Each row is a point on a tangle of strands that fork, close into loops and nearly touch. The rows are in no order.
In the rows, zero is written as 128.
Points whose rows are less than 100 apart are linked; no others are. Some points are linked to none.
q904: [139  69 156 166 139  89 120  98 110 189  84 142  85 118 145  61 181 136
 183 155  72 137 147  57 139]
q360: [125  90 134 123 113 172 164  75 162 183  87 138 129 117 148 133  85 123
 152 100  79 128 153 100  92]
q265: [133 135  63  88 130 152 161 138 158 102 139 175 131 146 119 138 112  65
 134  69 111 132 154 163 159]
q421: [131  81  97  86 125 146 191 137 186 130 111 145 111 125 120 157 137 133
 146  65 115 122 128 147 116]
q646: [147 106 121 133  96 164 147 126 178 124 126 159 149 126 100 187 164 115
  32 103 146 114  78 173  87]
q104: [149  80 117 115 120 119 110 151 166 137  85 138 114 111 170 143 135 174
 125 133 110 149 126  99 109]
q574: [118  85 136 137  96 121 142  97 139 211  70 160 104 146 132  87 128 137
 178 108  82 107 148  74 122]
q781: [135  86 140 129  83 130 127 124 188 160  89 133 123 107 123 164 134 172
 107 116 133 102 111 123  87]
q973: [139 114 123 122 160 147 102 144 100  99 194 115 139 112 161  55 170  46
 158 170 103 183 122 110 146]
q550: [125 103 138 114  99 133 174 134 130 190  95 143  89 139 132  99 143 112
 187 111  74 129 115  92 127]
q331: [117 155 155 153  86 107 116 168 162 132 129 113 153 117 101 185 163 159
 100 141 164  89 129 152  88]
q687: [123 136  84 125 114 187 101 156 181  94 159 142 158 147 195 152 117  98
 114 108 144 149 165 163 134]
q782: [130  84 150 149  73  72 106 119 164 119 104 117 126  94 170 173 154 161
  79 138 146 133 107 148  74]
q982: [140 131  87 147 153 194 152  68 169 102 160 149 161 107 110 184 148 142
  52 109 167  86 128 165 111]
q453: [143 122 204 113 129  96  88 152  58 118 152  75  99 141 131  47 172 113
 168 157 121 149 106 167 114]
q547: [144 131  79 133 123 202 142  94 175 122 154 151 163 105 129 196 132 127
  85  93 148 122 136 166 101]
q318: [142 115 121 112 114 170 149 115 165 176  96 135 118 111 137 159 100 138
 141 113  99 128 152 107  67]
q293: [108 192 123 164 143 111 142 143 101 104 135 127 149 130  90 173 144 169
  88 131 181  95 155 167 119]
q712: [139 173 143 143 110 150 122 138  42 119 182 104 125 139 109  92 164  79
 161 147 145 119 115 163  94]
q778: [128  88 143 136 158 156 127 180 149 164  86 139 115 121 183 114 133 149
 141 163  76 170 184 107 128]
q123: [113 126  91 115 149 182 123 163 151  94 147 136 139 147 201 121 111 108
 139 107 113 181 176 162 159]
q567: [132 112 119 106 160 170 144 176 149 137 100 139 111 140 188 127 131 119
 161 125  67 182 171 133 142]
q69: [152  83  78  98 158 107 125 161 159  82 113 149 119 131 143 116 138 138
  99 133 128 140 133  99 123]
q381: [147 160  75 160 124 129 131 108 108  89 155 152 125 181  93 112 104 125
 138 130 165  77 158 135 146]
q121: [119 130 178 118 122 136 102 183 116 164 104 104 101 147 148 112 113 182
 153 140 126 143 168 147 100]
q647: [123 190 154 119 146  73  91 163  81 101 121 112 150 136  92 133  85 127
 106 139 153 138 133 156 131]
q108: [153 112 136 123 104 120 124 135  91 120 145 105 105 119 151  86 181  81
 177 149  98 140  75 106 113]
q799: [109 150  71 109 137 166 166 109 104 108 171 163 134 135 156 116 105  59
 141  89 128 172 143 132 145]
q760: [111 155 149 111 151  79  85 166  74  84 144 110 151 140 118  92  87 122
 120 155 146 158 128 148 154]
q599: [162  93  72 111 180 144 115 163 153  81 131 143 123 146 173 112 139 128
 133 138 112 162 173 112 147]
q398: [111 104 117  89 127 140 176 140 184  94 107 140 129 132 123 146 107 113
  66  96 137 115  86 126 119]
q191: [140  83 158 160 178 107  95 146 148 130  88 116 116  88 168 138 144 167
 109 193  99 151 170  88 142]
q352: [117 131 154 121 131  62 133 132  98 154 121  90  87 118 139 102 140 151
 191 142 122 141 143 105 106]
q812: [119 127 135 132 127 137  77 167 114  76 160 130 162 184 118  66  72 147
 101 137 166 126 160 180 172]
q732: [118 100 164 131 116 150 100 193 166 169  88 124 116 133 172 116 130 164
 145 159 106 142 177 129 101]
q186: [147 117 100  94 135  86 137  99  97 117 111 125  97 110 107 135 110 144
 131 112 138 134 114 104  85]
q744: [143 142 110 112 102 176 120 190 175 135 120 145 135 145 139 168 137 118
 115 116 125 118 145 155  97]
q209: [121 133 109 131 134  75 127 149  86  76 156 116 108 179 118  66 123 121
 156 143 158 109 158 136 137]
q436: [126  95  83 124 116 137 140 162 186  73 140 145 133 140 183 138 143 112
  85 129 149 123 158 140  86]
q480: [143 149 101 124 127  86 102 140 116 121 120 116  92 131 114 144 133 179
 153 110 172 122 159 128  84]
q328: [123 190 162 131 122 140 137 107  80 176 114 118 116 115 112 152  99 121
 130 146 105 116 110 109 114]
q370: [132 100  95 119 125 143  93 173 192  88 143 159 168 108 178 136 134 104
  72 140 132 173 126 129 145]
q154: [130  66 124 114 101 159 146 138 216 137 125 147 150  90 173 158 137  99
  87 122 109 149 131 142  76]
q47: [ 80 136 108  92 154 131 165 126 142  92 162 129 123 124 169 101 110  74
 104 118 135 153 103  91 157]
q90: [116 132 109 142  99 116 119 154 152  78 141 127 141 138 166 156 136 129
  78 143 170 115 149 147  74]
q967: [127 137 166 117 142  98  76 191 108  90 124 104 128 161 137 100 112 171
  98 146 168 136 179 188  94]
q441: [142 148 140 130 113  62  78 151 139  89  94 108 129 123 142 169 118 164
 105 136 163 123 118 144 115]
q183: [ 84  99 158 132 102 106 165  84 147 148  98 115 143  87 148 159  81 154
 100 125 125 107 102 108 131]
q496: [128 186 181 171 123  53 103  97 132 203  70 129  87  93  93 170 133 183
 139  98 159  97 142 137 118]
q789: [137  85 175 171 155 161 137 119 107 160 129 108 118 109 179  71 184  72
 185 186  49 165 140  90 144]
q941: [138  41 143 127  90 135 125 126 206 168  68 159 133 106 147 134 126 149
  95 131 102 117 120 112 106]
q329: [132 126 148 144  90  54 104 134 158  89 101 110 133 110 144 182 147 156
  76 127 169 114 107 151  89]
q645: [137  83  97  95 156 117 168 158 139 115 125 134  97 143 148 103 170 115
 176 119  84 156 122 102 160]
q424: [150 169 121 161 103 158  85 187 126 116 131 146 143 180  95 154 158 161
  86 128 177  99 146 182 112]
q188: [118 188 144 170 145 101 136 117 132 121 122 106 144 102 100 199 169 192
  97 133 170  79 142 164 123]
q540: [133 133  76 122 126  89 135 127 113  78 151 131 111 163 111  98 119 125
 148 126 162  94 146 112 127]
q897: [143 119  67 106 130 148 136 110 150  90 147 139 132 134 123 151  99 122
 120 102 147 109 135 120 112]
q68: [153 125  97  87 136 173 196  88 127 139 141 144 107 132  90 149 146  80
 149  68 104 115 100 140 117]
q72: [117 117 149 102 142 147 107 165 116 140 137 101 139 137 158 105 103 133
 168 152  91 166 122 121 170]
q11: [124 119 150 161  95  88  93  76 149 207  69 138  91  94 114 140 113 184
 153  96 141 100 161 101  83]
q695: [123  87 128 125 142 163 157  90 159 153  93 126 124 110 192 119  97 118
 146 126  70 161 152  80 108]
q169: [135  42 140 126 150 128 118  93 191 148  79 134 134  97 164 115 113 146
 125 150  76 126 127  69 161]
q184: [104  48 145 153 141  97 146  72 164 174  70 139 115 119 167  85 133 157
 145 140  89 100 184  64 120]
q608: [116 185 139 147 142 135 145 130 100 150 111 128 154 115  81 187 142 175
  99 129 135 104  93 131 165]
q582: [141  88 130 138 203 161 128 150 107 120 139 118 130 123 165 110 154 135
 157 159  77 208 163 107 183]
q46: [152 139 117 153  74 148  85 173 153 136 135 141 124 160 126 176 187 160
 100 122 163 115 125 166  83]
q554: [115 104 169 141 160  73 117 151 117 165  99  99  82 113 147  82 143 172
 183 164 111 151 183  99 114]
q896: [116 118 148 114 141 174 123 137 115 137 151 107 138 136 187  94 128  95
 181 134  73 191 107 122 190]
q399: [102 148 110 148 135 136 122 130 116  83 175 162 128 182 141  26  80  59
 122 146 156 153 145 128 190]
q267: [118 160  90 107 135 182 172 120 112 132 154 133 132 127 148 156 105 100
 152 101 115 149 150 132 113]
q16: [ 97 133 175 139 116  76 122 106  96 168  99 113 136  96 157 117  80 132
 153 163  94 137 148 105 132]
q634: [133  69 156 128 137 159 145  45 155 186  94 114 120  99  73 155  96 175
 123 108 136  90 102 139  97]
q227: [142  70 104 100 116 159 156 126 199  97 120 150 132 133 110 158 129 110
  51  88 159 110  88 175  98]
q785: [134 156 168 112 124 126 104 150  40 136 161  98 116 164  80  90 138 145
 161 124 144 133 125 178 129]
q824: [121 145 118 108 130 162  93 159 102 118 165 107 162 149 127 129  95 146
 162 127 140 140 144 153 151]
q546: [123 162 121 140 115 160 125 147 112 153 129 125 147 113 128 184 116 166
 129 130 140 131 153 149 101]
q694: [128 177 175 129 105 129 117 114  62 161 130  99 109 129 131 120 121  95
 154 155 101 129  85 118 117]
q729: [151 154  82 141 127 106 106 110 128  94 135 124 120 137 113 163 127 162
 123 116 183  85 164 138  91]
q741: [114  80  94  98 145 121 169 124 137 113 130 129 133  99 159 125 114 131
 127 116 108 162 116  99 140]
q58: [114 168 139 128 134 142 167  88 109 146 120 122 139 110  82 175 121 139
  98 118 121 101  71 108 157]
q533: [113 107 142  93 115 138 140 119 177 138 116 119 139 112 140 140  92 122
 120 130 100 113  89  81 153]
q73: [161 136 105 100 137 140 153  76  99 147 130 128 107 114  74 149 123 131
 132 106 128 115  90 106  94]
q325: [131 137 206 141  87  93  96 135  57 154 126  83 105 127 134  83 162 122
 190 150 110 140  89 149 125]
q770: [ 80 136 144 116 123 117 156 173 151 119 121 114 145 113 149 141  96 123
 104 146 136 123 124 107 118]
q143: [146  82 155 134 190 129 119 159  80 130 139 103 109 129 139  76 166 151
 173 168  87 191 160 119 157]
q658: [123  82 163 163 140  82 102 113 169 144  65 130 114  85 185 128 125 159
  98 178 102 125 166  92 102]
q140: [122 155 202 107 146  78  85 175  91 125 107  94 121 144 119 109  98 171
 125 139 153 145 162 184 102]
q746: [134 163 103 113 124 178 145 107  94 137 188 112 146 123 135 130 126  72
 190 112 105 151 128 123 120]
q155: [140 102  80 136  92  92 121 147 167  73 127 153 147 148 107 146 137 147
  87 112 181  95 125 139 114]
q838: [133 166 153 124 133 151 107 141  47 111 176 121 142 186  68  78 115 129
 130 124 151 120 132 187 154]
q767: [159 165  81 133 111 170 115 103  73 109 183 150 138 162 115  99 129  64
 161 115 129 134 111 144 154]
q656: [104 144  90 114 112 157 110 134 165  91 147 155 164 125 148 153  97 107
  72 105 166 142 109 126 159]
q419: [132 124  93 165  96  88  93 162 148  60 132 159 159 165 118 117 110 134
  89 139 186 108 145 147 142]
q551: [120 128 136 114 142  59 129 140  85  96 150  88  93 143 140  88 154 133
 183 145 141 128 135 122 119]
q708: [135 154 145 127  94 147 154 135  83 178 148 118 114 133  92 130 178 107
 188 126 107 113  80 126 133]
q528: [142 170 118 126 116  77 116 117  57  89 154 110 115 154 102 105 135  95
 143 135 149 115  95 126 129]
q769: [136 159  79 158 149 133 154  96 116  87 136 172 158 139  62 153 125 139
  59 111 168  87 112 133 155]
q334: [147 107 123 107 145 139 129 119 117 117 146 111 110 119 168  92 152  78
 166 148  77 157  93  83 138]
q555: [114 193 158 143 134  96 162  90  75 134 135  96 130 112  87 159 140 120
 126 134 128 102  73 122 144]
q415: [151 107  99  98 157  78 122 146 117 100  99 129  93 125 131 108 137 147
 126 138 128 145 132  91 109]
q468: [132  74 145 105 124  89 146  67 143 157 101 107 108  89 104 123  99 158
 149 116 119 108 102  96  96]
q324: [123  66 154 126 113 119 132  46 155 188  83 125 115 108 101 123  86 162
 143 110 124  86 126 104  94]
q4: [150 121  66 125 135 144 169 115 126 110 125 180 138 140  62 158 127 138
  81  89 162 101 119 146 131]
q181: [119 140 106 135 107 179  84 175 142  92 161 138 161 171 165 130 106 126
 102 130 160 135 156 179 137]
q720: [141 161  82 128 130 202 141 121 133 139 146 143 158 114 131 188 120 134
 127 102 129 137 157 148 112]
q216: [119 125 113  99 123 142 110 170 138 117 140 120 163 133 141 135  99 131
 149 130 118 151 117 124 174]
q680: [138  92  66 108 111 154 178 134 177 109 131 171 139 129 115 170 137 115
 113  63 140 118 149 180 115]
q109: [129  82 114  90 121 188 122  87 213 128 126 130 154  94 147 165  88 114
  98  91 123 138  96 132 128]
q342: [138 185 107 168 130 185 151 118  79 115 183 159 125 199  87  84 125  79
 143 131 139  98 147 174 181]
q347: [124  65 131 120 178 141 137 117 188 126 126 123 135  89 163 126 137 123
 131 149  78 152 116  67 192]
q953: [122 119 103 105 135 172 148 154 161 120 109 139 127 130 193 154 114 114
 135 104  93 170 147 137 135]
q920: [119 128 169 158  63 116  83 182 172 197  87 136 120 122 126 145 146 167
 121 141 138 114 142 131  86]
q913: [134 180 121 124 125 165 105 191 117 118 124 134 133 174  98 150 114 139
 104 131 152 106 136 158 121]
q278: [ 73 156 135 103 144 110 164 150 124 103 137 116 135 120 149 116  93  96
  98 137 136 145 108  94 140]
q958: [119  84 118  69 139 160 170  99 184 142 120 142 131 101 132 134  96  77
 132  71  80 152  97 132 161]
q731: [138  97  56 102 124 144 163 152 174  95 134 180 146 130 142 140 123  98
 125  80 129 145 169 162 133]
q706: [108 170 162 123 113  81 146 147  96 154 118  97  96 140  81 131 147 143
 164 123 142  98 102 108 123]
q386: [131 195 125 149 148 128 109 125  55 108 165 118 145 167  72 118 114 143
 128 141 163  99 144 170 155]
q221: [127 113 125 121 136 140 111 164  94  88 163 140 135 211 105  43  93 131
 135 130 146 121 165 173 169]
q240: [128 128 136 109 176 126  89 152  80  86 180 109 135 144 143  46 130  79
 136 173 118 167 133 122 162]
q808: [111 155 184 162  87  62 117 141 164 155  96 114 143  95 102 188 141 168
 107 136 160  89 137 149  97]
q585: [125 122 138 116 122 155  66 191 141  82 155 119 160 172 142 101 101 150
 107 142 156 126 158 182 145]
q907: [123 129 153 145 102  88  95 114 125 196  69 130  95 114 128 124 107 170
 167 124 118 119 153  91 102]
q408: [149 101  82  87 123 131 172 143 132 130 139 137 111 142 123 115 159 100
 197  87  94 149 127 129 136]
q176: [117 171  90 155 119 133 128 115 103  91 169 177 134 172  99  60  76  48
 109 139 157 133 127 112 175]
q219: [139 119 173 139  85 102 112 125  86 159 116 102  89 122 147  84 173 114
 194 146  99 133  84 108 121]
q440: [131  96 128 118 126 204 168  71 162 161  99 137 126 103 127 185  98 143
  93  86 121 124  99 151 104]
q682: [125 175  92 142 160 163 153  83 135 105 158 126 146 119 107 181 140 153
  89 127 158  73 145 141 123]
q376: [120 113 105  88 142 163 151  64 138 111 141 126 132 113 113 152  84 111
  90  87 145 135  68 116 139]
q849: [152  83 173 165  97  84 100  94  95 173  95 119  96 100 155  58 190 112
 192 158  78 139 110  81 118]
q52: [117 158 195 121 118 105 107 142  61 157 127  83 115 136 129  97 111 127
 165 157 111 142 114 143 128]
q908: [123 118 124  96 152  72 121 115 132  92 114 117 133  89 137 129  88 124
  92 139 130 143 103  90 128]
q223: [103  57 128 107 122 125 166 138 196 107 109 132 142  99 155 143 121 135
  72 119 132 135  99 120 127]
q460: [152 128 102 121 123  90 107 102 149 103 127 121 136 101  94 176 123 161
 105 113 175  94 130 134  77]
q159: [149 132  75 123 120 133 105 158 112 126 134 135 113 159 115 132 137 175
 170 103 159 133 168 143 102]
q884: [ 93 124 167 141  89 115 137 112 168 134 108 118 166  89 123 184 103 156
  72 132 145  97  89 125 129]
q575: [109 127 102  96 135 161 104 159 175 114 130 158 157 110 177 139  94 100
  89 117 127 184 114 116 166]
q28: [102 143 128 131  98 128 115 138 165  96 133 123 173 110 132 183 111 129
  62 124 160 120  89 128 138]
q768: [138 158  89 178 109 109 103 133 127  73 133 158 138 179  89 106  82 125
 102 143 177  84 158 137 146]
q255: [102 109 151 109 134 145 154 155 168 167 111 121 127 127 162 109 107 113
 164 155  71 121 146  91 142]
q578: [106 198 129 146 157 117 169 108  78 114 161 110 147 128  79 152 149 125
 115 133 150  88 110 130 148]
q805: [128 217 183 160 175  94  98 152  90 101 116 117 148 156  58 151 136 169
  99 130 178  97 157 197 136]
q998: [143 123  99 154  92 159 135 130 192  96 157 174 173 143  94 172 162  95
  38 107 163  98  95 170 126]
q860: [132 187 135 140 137 146 155 126  72 176 146 116 113 133  68 143 188 152
 166 127 121 105 101 134 148]
q677: [125  82 128 141 173 164 166  94 161 155 110 129 142  91 190 113 113 104
 155 132  54 198 165  77 151]
q119: [137  80 152 144 128 149 150  81 167 175  91 128 131  89  57 176 141 197
  80 110 157  95  90 158  98]
q707: [124  43 133 129 117 149 142  45 157 194  69 160 130 150 136  76 118 119
 167  90  73 101 158  79 115]
q172: [133 178 187 138 115  85  74 144 107 168  94 102 115 129 101 163 114 193
 156 126 152 119 126 164 145]
q63: [144 128 122 165 111 137 136  90 158 112 147 133 132 119 104 188 196 156
  45 122 172  84 107 167  62]
q867: [129 185  80 155 151 147 146  83  92 104 167 171 156 136  67 129 116 105
  88 121 156 101 118 126 173]
q196: [141 191 159 145 133 103 115 133  34 135 149 106 103 154  62 110 170 142
 159 128 155 117 112 170 129]
q563: [115 131 120 111 131 155 163  90 134 128 123 135 146 103  92 177  94 138
  72 100 138 120  69 125 148]
q285: [124 117 180 149  87  87  57 188 147 171  84 118 116 120 142 130 135 192
 129 147 144 142 147 150 106]
q402: [104 120 112 122 130 102 126 190 114  84 140 118 127 175 136  99 127 163
 137 138 166 120 166 156 137]
q475: [168 142  55 117 122 167 132  91 116 105 165 156 131 165 114 129 118  88
 172  85 117 129 128 133 154]
q503: [103 121 123 121 127 121 144 139  72 103 181 108 140 125 161  86 138  92
 164 143 115 171 105 124 166]
q845: [124 209 117 178 156 165 146 111  72 105 180 149 148 182  63  87 150  89
 119 148 145  84 125 153 182]
q166: [ 98 134 173 137 106  54 161  92 115 155  77 118 115  95 121 148  94 153
 127 127 128 108 111 112 126]
q215: [130 135 100 122 117 147 109 132  99  91 198 143 143 129 150  53 151  24
 155 138 130 167 104 127 152]
q817: [123 102 165 153  84 113  80 161 172 156  83 136 154  97 177 138 120 146
  94 178 102 132 131 117 111]
q54: [111 133 115  91 132 162 165  73 122 127 155 133 129 107 130 132 104  73
 113  91 121 150  60 105 150]
q378: [136 168 104 129 158 178 182  55  82 134 177 127 135 105  97 151 161 104
 120 114 120 109  89 126 133]
q688: [153 134 145 121 109 135 147  77  97 190 109 122  84 118  86 133 146 124
 162 110 102 109  86  91  86]
q521: [129 213 172 154 149  64 115 120 108 177 100 112  78 112  73 165 152 174
 146 105 163 104 138 140 118]
q190: [106  83 160 165 157 139 150  91 122 167 116 117 133 113 181  76 140 102
 174 181  56 145 167  66 151]
q786: [145 136  84 109 120 128 162 151  90 128 154 146 109 159 101 108 152 106
 179 105 133 133 131 130 110]
q800: [128 210 130 170 167 100 124 119  70 101 139 126 138 154  77 143 132 164
 109 139 176  88 161 175 141]
q418: [134  98 135 127 109 128 135  73 104 165 134 117 143  88 150 101 111 103
 182 139  73 163 109  77 124]
q201: [129 154 106 121 118 103 128 152  94 107 108 137 126 146 103 156 115 156
 109 116 154 126  96 129 148]
q156: [132 155  79 119 117 160 110  92 117 100 196 163 139 145 137  73 126  17
 153 109 133 156 112 123 168]
q383: [110 118  91 131 195 137 108 132 130  69 179 141 126 142 171  66 126  88
 117 156 141 174 157 103 206]
q595: [136 156 117 112 119 134 141 154  72 132 178 110 126 153  96  93 150  92
 182 138 135 122 129 140 103]
q266: [137 121 181 107 159  87  89 147  55  83 152  86 103 166 135  45 139 132
 149 152 130 152 131 168 140]
q751: [139  89 135 153 193 168 155 117 134 139 124 112 133 110 185 112 151 111
 176 151  51 201 166  83 168]
q806: [131  98 165 145 172 101 119 127  99 144 105 116 108 105 159  94 140 121
 140 193  69 159 124  71 178]
q508: [115 112 157 133 129  69 124 127 145 123  64 119 102  95 176 140 105 159
  90 149 122 131 131 103  94]
q815: [119 154 139 150 107  97  97 173 123  92 136 115 128 151 142 140 132 158
 101 144 187 112 170 184  78]
q863: [119  32 140 116 112 161 144 102 213 172  69 169 153 101 155 125  94 117
 108 110  79 126 126 125 142]
q42: [137 164 112  98 127 169 121 180 151 134 124 133 128 160 112 154 121 124
 134 119 127 104 132 134 131]
q286: [113 135  92 150  91 139  96 141 169  64 151 167 162 149 159 140 112  98
  41 121 178 134 114 143 139]
q790: [128  87 158 162  69 105 102  86 178 189  72 137 103  96 130 154 139 184
 110 112 147  98 133 119  66]
q596: [130 139 168 168  77  95 129 119 165 135 132 119 134 115 108 196 195 145
  64 135 156  90  96 154  63]
q957: [121 145 151 139 128  98 153  95 135 176  93 123 103  97  68 174 139 185
 116 104 148  82 112 110 107]
q704: [124 139 143 109 102 139 164 150 113 179 131 119 106 144 116 120 147 121
 196 119  95 124 113 112 129]
q393: [136 128 100 119 128 159 124 157 109  95 162 138 118 216 128  66 113 110
 173 119 131 120 164 173 171]
q830: [132 111 139 141 123 103 145 100 149 159  88 133 105  92  63 179 153 204
  86  89 175  98  99 140  95]
q37: [130 145 155 138 117 109 142  76 117 201  94 129  79 112  78 141 137 160
 150 107 124  83 110  90 110]
q610: [138 159 128 168 140 126 133  92 152 116 131 124 144  98 109 199 188 184
  66 131 170  74 132 160  92]
q911: [145 209 157 146 151  73 120 114  54 142 128 111 100 130  74 150 151 154
 150 121 157 117 125 162 125]
q710: [122 188 201 121 148  83  88 169  90 102 113 101 142 163  80 128  97 155
 108 125 167 118 147 196 125]
q525: [122 101 209 128 145 132  96 129  73 149 152  72 132 114 159  56 136 115
 182 181  78 169 137 138 139]
q321: [119 122 169 142  80 102  84 189 168 135 115 124 165 108 150 148 132 132
  78 176 122 139 119 134 100]
q837: [117  98 135 135  92  94 116 199 171 120 107 128 118 127 161 141 170 169
 112 139 152 137 135 141  93]
q198: [128  47 146 141 130 140 167  53 148 179  84 142 115 138 163  62 146  93
 177 118  51 116 147  69 127]
q100: [130 113 141 114 169 103 128 139 108 111 128 108 106 116 161  96 142 105
 129 170  86 160  96  78 167]
q939: [139  50 153 148 122 149 166  54 138 156 107 127 122 101 175  72 166  68
 175 131  49 152 101  79 123]
q912: [116 124 189 104 152 127  97 157  80 134 144  81 123 137 153  77 109 138
 154 169  96 166 127 139 153]
q556: [128 164  98 125 183 174 171  52 124 119 169 123 144 106  85 162 133 129
  93 111 143  91 114 127 129]
q728: [138  84 110  70 133 157 187 110 171 151 109 141 109 118  93 148 117  97
 147  63  92 126 108 146 132]
q465: [ 97 131 100 108 177 137 122 142 155  75 155 133 129 139 183  95 116  90
 104 138 138 161 125  92 184]
q848: [127 152 140 139 114 157 177  53  74 156 155 112 127  92 108 149 148 105
 139 121 110 116  70 120 121]
q138: [130 105 140 126 181  80  97 158 147 107 115 106 130  89 151 122 129 148
 117 186 116 148 154  90 142]
q991: [151 161 119 159 106 153 109 159 148 159 113 153 115 127  94 190 193 181
  82 113 161 107 127 153  85]
q520: [107 135 114 127 123 154 154 117 166 106 144 142 173 110  91 184 121 132
  51 102 164 101  84 140 145]
q996: [123 112  90  79 141 166 164  66 144 105 174 137 123 116 136 112 123  41
 138  72 115 156  84 120 149]
q25: [136 164 108 124 128 179 139 153  92 120 160 137 118 207 105 105 122 112
 157 110 141 106 154 182 163]
q970: [123 138  77 137 137 156 116 159 154  78 147 166 129 170 162  88  87  84
 107 136 152 132 188 143 137]
q195: [156  73 153 149 146 153 156 107 148 145 127 111 110 108 174  82 198  62
 188 148  45 155 118  79 140]
q349: [132 184 132 146 136 144 123 139  82 167 131 114 118 125  99 171 132 189
 148 127 148 123 162 153 105]
q873: [122 143 180 140 105  48 146  62  85 173  96 108  96  96 116 132 126 125
 162 124 118 108  98 110 115]
q734: [127 155 105 166 111 150 134 141 161  95 143 157 184 131  85 184 169 133
  43 123 166  87 101 156 134]
q99: [115 112 135 127 107 124  98 196 176 105 127 136 167 113 168 142 129 118
  65 155 136 157 108 132 123]
q773: [144 104 109 120 103 136 127 125 175 125 126 126 136 106 109 184 140 158
 101 107 158 101 117 138  80]
q777: [133 123 140 121 102 138 116 138 147 191  82 138 115 123 124 136  99 147
 150 134 101 115 147  92  96]
q515: [151 162 159 135 110  65 132  75  70 152 117 106  83 100  87 142 159 121
 154 114 134 113  74 123 102]
q945: [136 161 181 144  96  70  62 160 132 150  75 112 112 125 129 169 126 187
 121 130 159 126 123 160 121]
q722: [118 143 146 112 120  96  98 151 118 125 122  82 124 139 136 139 107 165
 162 148 134 123 129 129 138]
q55: [139 104 100  79 155 153 141  98 160 108 157 120 127 113 162 104 134  56
 159 110  80 161  96  89 154]
q132: [ 96  96 169 148 137 101 147 125 119 172 112 105 114 120 165  81 131 140
 189 172  82 131 172  89 129]
q200: [105 197 138 126 137 119 114 130 120  97 143  96 138 129 130 162  92 126
  99 141 163  99 133 130 116]
q171: [110 165  77 118 135 158 132 137  97 109 167 164 146 141 134 116  86  85
 114 111 151 162 144 137 153]
q586: [150 114  98 111 175 115  83 157 111  84 148 116 127 142 154  92 113 138
 142 160 128 155 166 115 137]
q571: [143 142 141 133  94  75 135 102  54 141 145 112 121  89  94 123 158 106
 162 127 135 131  71 130 109]
q605: [130 171 147 154 108 133 114 164 148 187  85 142 106 121  81 175 167 189
 105 118 151  95 127 124 100]
q478: [153  77 121 113 185 129 150 162 147 133 108 128  90 127 151 110 175 134
 161 150  79 159 147  80 155]
q609: [132 143 126 119 114 145 126 100  91 156 162 102 147 101 138 128 108 104
 185 139 100 158 119 103 113]
q433: [122 151 163 140  93 128 116 158 158 203  78 141 119 126  88 152 121 161
 132 132 125  87 138 103 107]
q206: [121 141 140 117 166  97  76 151  84  68 165 120 143 159 124  45  96 100
 115 161 142 157 132 136 174]
q165: [120 139  69 134 142 153 128 110 147  78 162 172 117 172 164  67  85  53
 130 120 139 147 167 123 179]
q45: [120 174  91 161 121 175 138 163 156 101 153 174 167 167  93 143 115 104
  87 121 167  90 154 167 159]
q512: [114 167  94 138 133 122 120 147  77  93 160 160 151 158 102  85  73  94
 106 139 163 142 155 140 144]
q653: [144 114 137 112 195  85  86 174 110  89 141 105 126 124 132  91 131 132
 127 184 119 156 155 109 157]
q277: [143 109 108 130  79 159 104 129 183 112 164 138 158 124 163 175 155 104
  72 123 138 135 107 155  78]
q898: [164 132  88 111 130 128  98 111  90  96 165 107 125 154 136  97 133 109
 189 129 119 148 129 109 121]
q275: [114 175 160 146 126  77 127 120 129 137 122  94 140  98 103 195 132 180
 141 131 168  89 144 156 125]
q886: [114  46 134  97 144 152 170 103 201 154  92 145 137  91 153 122 101 106
 123 103  71 151 109 113 170]
q538: [131  74 152 129 151  83 122 104 137 144  83 123 114  95 158 108 122 149
 128 167  78 134 115  66 164]
q10: [136  97 131 122 114 153 153  58 120 180 115 127 132 101 127 132  90 121
 167 109  80 140 120  88 102]
q235: [114 181  92 122 139 155 151 115  89 114 164 153 150 132 100 138 106  96
 103 109 149 131 113 124 154]
q518: [163 117  59 102 140 147 117 113 131  86 155 143 126 164 151 106 118  95
 171 103 113 147 137 115 149]
q673: [113 109 111 115 125 118 139 202 138 113 120 127 124 144 157 128 139 160
 135 137 139 141 154 139 127]

A fork is a point with three links, a tip a point with one. Leave the first point through the second and follow the links. Name the first fork or tip that comes.
q778, q567: q845
q186, q415: q508
q342, q25: q121
q898, q518: q710
q69, q415: q468
q554, q132: q860
q647, q760: q898

A piece is all that can be reached along the links. How many separate loops has the piece of each point below (a circle has one, a figure eight two, a Y none), and how many tips (points with one link)?
q508: loops 0, tips 2
q610: loops 1, tips 3
q349: loops 0, tips 11
q912: loops 0, tips 13
q540: loops 0, tips 3
q786: loops 0, tips 2
